Points on a hilly landscape, in no order, each with its height.
A climber steps from a point to the highest of its 3 nearest points, and stops where none of them is higher. Distance is the straight distance between rows; heights are no part of it.
desur h=7.27: [ 38  -7   2  31 -22  12  12 -11 -10]
Gulu h=3.44: [ 37 -14   0  46 -28   7  -5   5 -19]
nizop h=2.49: [ -8  59 -16 -33  21 -27   4  -8  19]
Tik h=6.59: [-31 -18  11  37  -6  10 -11   2 -11]
Nezed h=3.29: [-10  57 -39 -23 -12 -53   7 -28  10]
Dom h=4.70: [ 16 -22  -5  23   3  48 -28  76 -20]
ramag h=3.70: [ 24  21 -18 -51 -44 -37   9 -21 -12]
nomo h=5.17: [  6   3 -25 -28 -58  11  34 -16 -39]
deni h=6.62: [  9  -5  17  42  26  43 -37  36  -2]
vul h=5.19: [  4  -9   0 -26  26 -48 -10 -13  37]
fad h=2.85: [-20 -34  36  22  67   3   1   1  36]
zun h=4.83: [ 48   1  -1  35 -35  26  -3   5 -19]
dasa h=3.97: [ 17  -4   1 -35  20 -22   2  -7  33]
Sal h=3.40: [  3  22 -21 -53 -37 -15  14 -11 -17]
potu h=5.77: [-30 -37   9  -7  13 -20  -5  -6  14]
legut h=7.04: [  2   6  -9 -24 -30  34  36 -15 -29]
Nura h=2.91: [-22  61 -31 -26   6 -45   9 -25  15]
lov h=4.81: [-30 -26  40  23  49  12   0   1  23]
fova h=5.26: [ -5 -24  45  47  50  19 -13   5  27]
kefo h=5.50: [-30 -22   7 -20  29 -41 -16  -4  30]
Dumi h=4.42: [ 18 -31   4  10  -4  -3  14 -18  11]
sis h=6.40: [-35 -11  26  43  18  21 -11   5  -3]
gan h=2.84: [  6  22   0 -49   3   1  18  -2   4]
gurep h=7.71: [-22 -18  40  40  45  22  -7   8  14]
saf h=3.02: [ -9  18 -10 -51 -12  -4  19  -5  -9]
mulik h=5.57: [-14 -38   6   7   5 -17   5 -14   7]
fabe h=5.45: [ 14   6  -5 -11 -15  33  34  -7 -14]
kinev h=4.79: [  1 -10  -5  30 -10  33 -44  51 -27]
Sed h=2.22: [  9  48  -6 -26  35 -29   7  -9  35]
Kilug h=0.12: [ 12 -12 -12  36 -31  12 -39  39 -34]
vap h=0.78: [ 23 -10  -1  43 -30   5 -29  21 -22]
Gupi h=1.90: [ 13   9   3 -40  12  -1  21  -9  21]
Nim h=1.49: [-21  53 -50  -8   6 -55  21 -54  22]
mabov h=3.96: [ 29  11 -24 -55 -56 -26  23 -23 -19]
gupu h=6.36: [-38 -23  19  19  21  10  -2   1   6]
liva h=6.51: [-34 -24  18  30   5   6   1  -4  -5]
zubo h=4.39: [ 25  -1 -26 -48 -64  -7  28 -18 -28]
Lemir h=4.33: [ 13 -26   5 -23  20 -31   5 -11  20]
nepok h=2.27: [-25  67 -36 -16  28 -38  14 -39  21]
Katep h=7.26: [ 14 -20   4  38 -21  -4 -14  -3 -15]
gotip h=4.16: [ 35  16  -2  20 -31  38  23   0 -25]
linel h=8.31: [-12   0   8  40  -6  29 -36  30 -20]
fafa h=2.15: [ 27 -22   9 -20   4   2  21 -13  13]
futib h=6.01: [-46 -30  15  -2  20  -6   3  -3  19]
tinop h=7.25: [ -8   0  11  39  14  39 -38  35 -15]
pama h=6.03: [  0   5 -19 -17 -42  33  37  -7 -30]
Dazag h=6.21: [  0  -9  37  42  34  33 -31  25   3]
Giba h=4.24: [ 25 -20   9  10 -12  18  26 -13   3]
kiz h=2.39: [  1  32  -5 -51  15 -15  12  -4  13]
sula h=5.52: [ 14 -12   3  30  15  39 -38  64 -13]
damo h=4.40: [-46 -30  23  -4  53  -6   4   4  30]
tego h=4.80: [ 12  -5   0 -28  27 -33   2  -7  37]
vumod h=6.74: [ -2   0   6  37   6  34 -39  51 -21]
viz h=3.78: [  7   2   2 -38  -3  16  31  -6  -3]
fudeb h=3.56: [  2  39 -21 -45 -30 -37  -1 -17  -4]
Pak h=3.50: [  0  53 -31 -34 -23 -50   2 -27   2]
nor h=7.01: [ -2 -29  10  34 -20   3  -4 -12  -9]
ris h=4.65: [ -1  -7  -5  41 -18  14 -39  23 -29]

Where does a climber stop that starts at each point below?
liva -> Katep
mulik -> Katep
Nura -> legut
sis -> Katep
fad -> gurep
Sed -> vul
mabov -> legut
Kilug -> linel
vap -> linel
Nim -> legut

For each start below, name every point that the climber comes to, in order.
nepok -> Nura, Nezed, Pak, fudeb, ramag, mabov, zubo, nomo, legut
damo -> futib, gupu, liva, Tik, nor, Katep
Sal -> ramag, mabov, zubo, nomo, legut
Dumi -> mulik, futib, gupu, liva, Tik, nor, Katep

Call two points neighbours if one is among the 3 nearest of the other. Go from one point of each pair to the other, from neighbour to neighbour, staying as high as possible. Name the lowest point that can't be avoided.
linel and Katep -> Dazag
desur and vul -> Giba
legut and gurep -> gotip
gurep and Katep -> sis
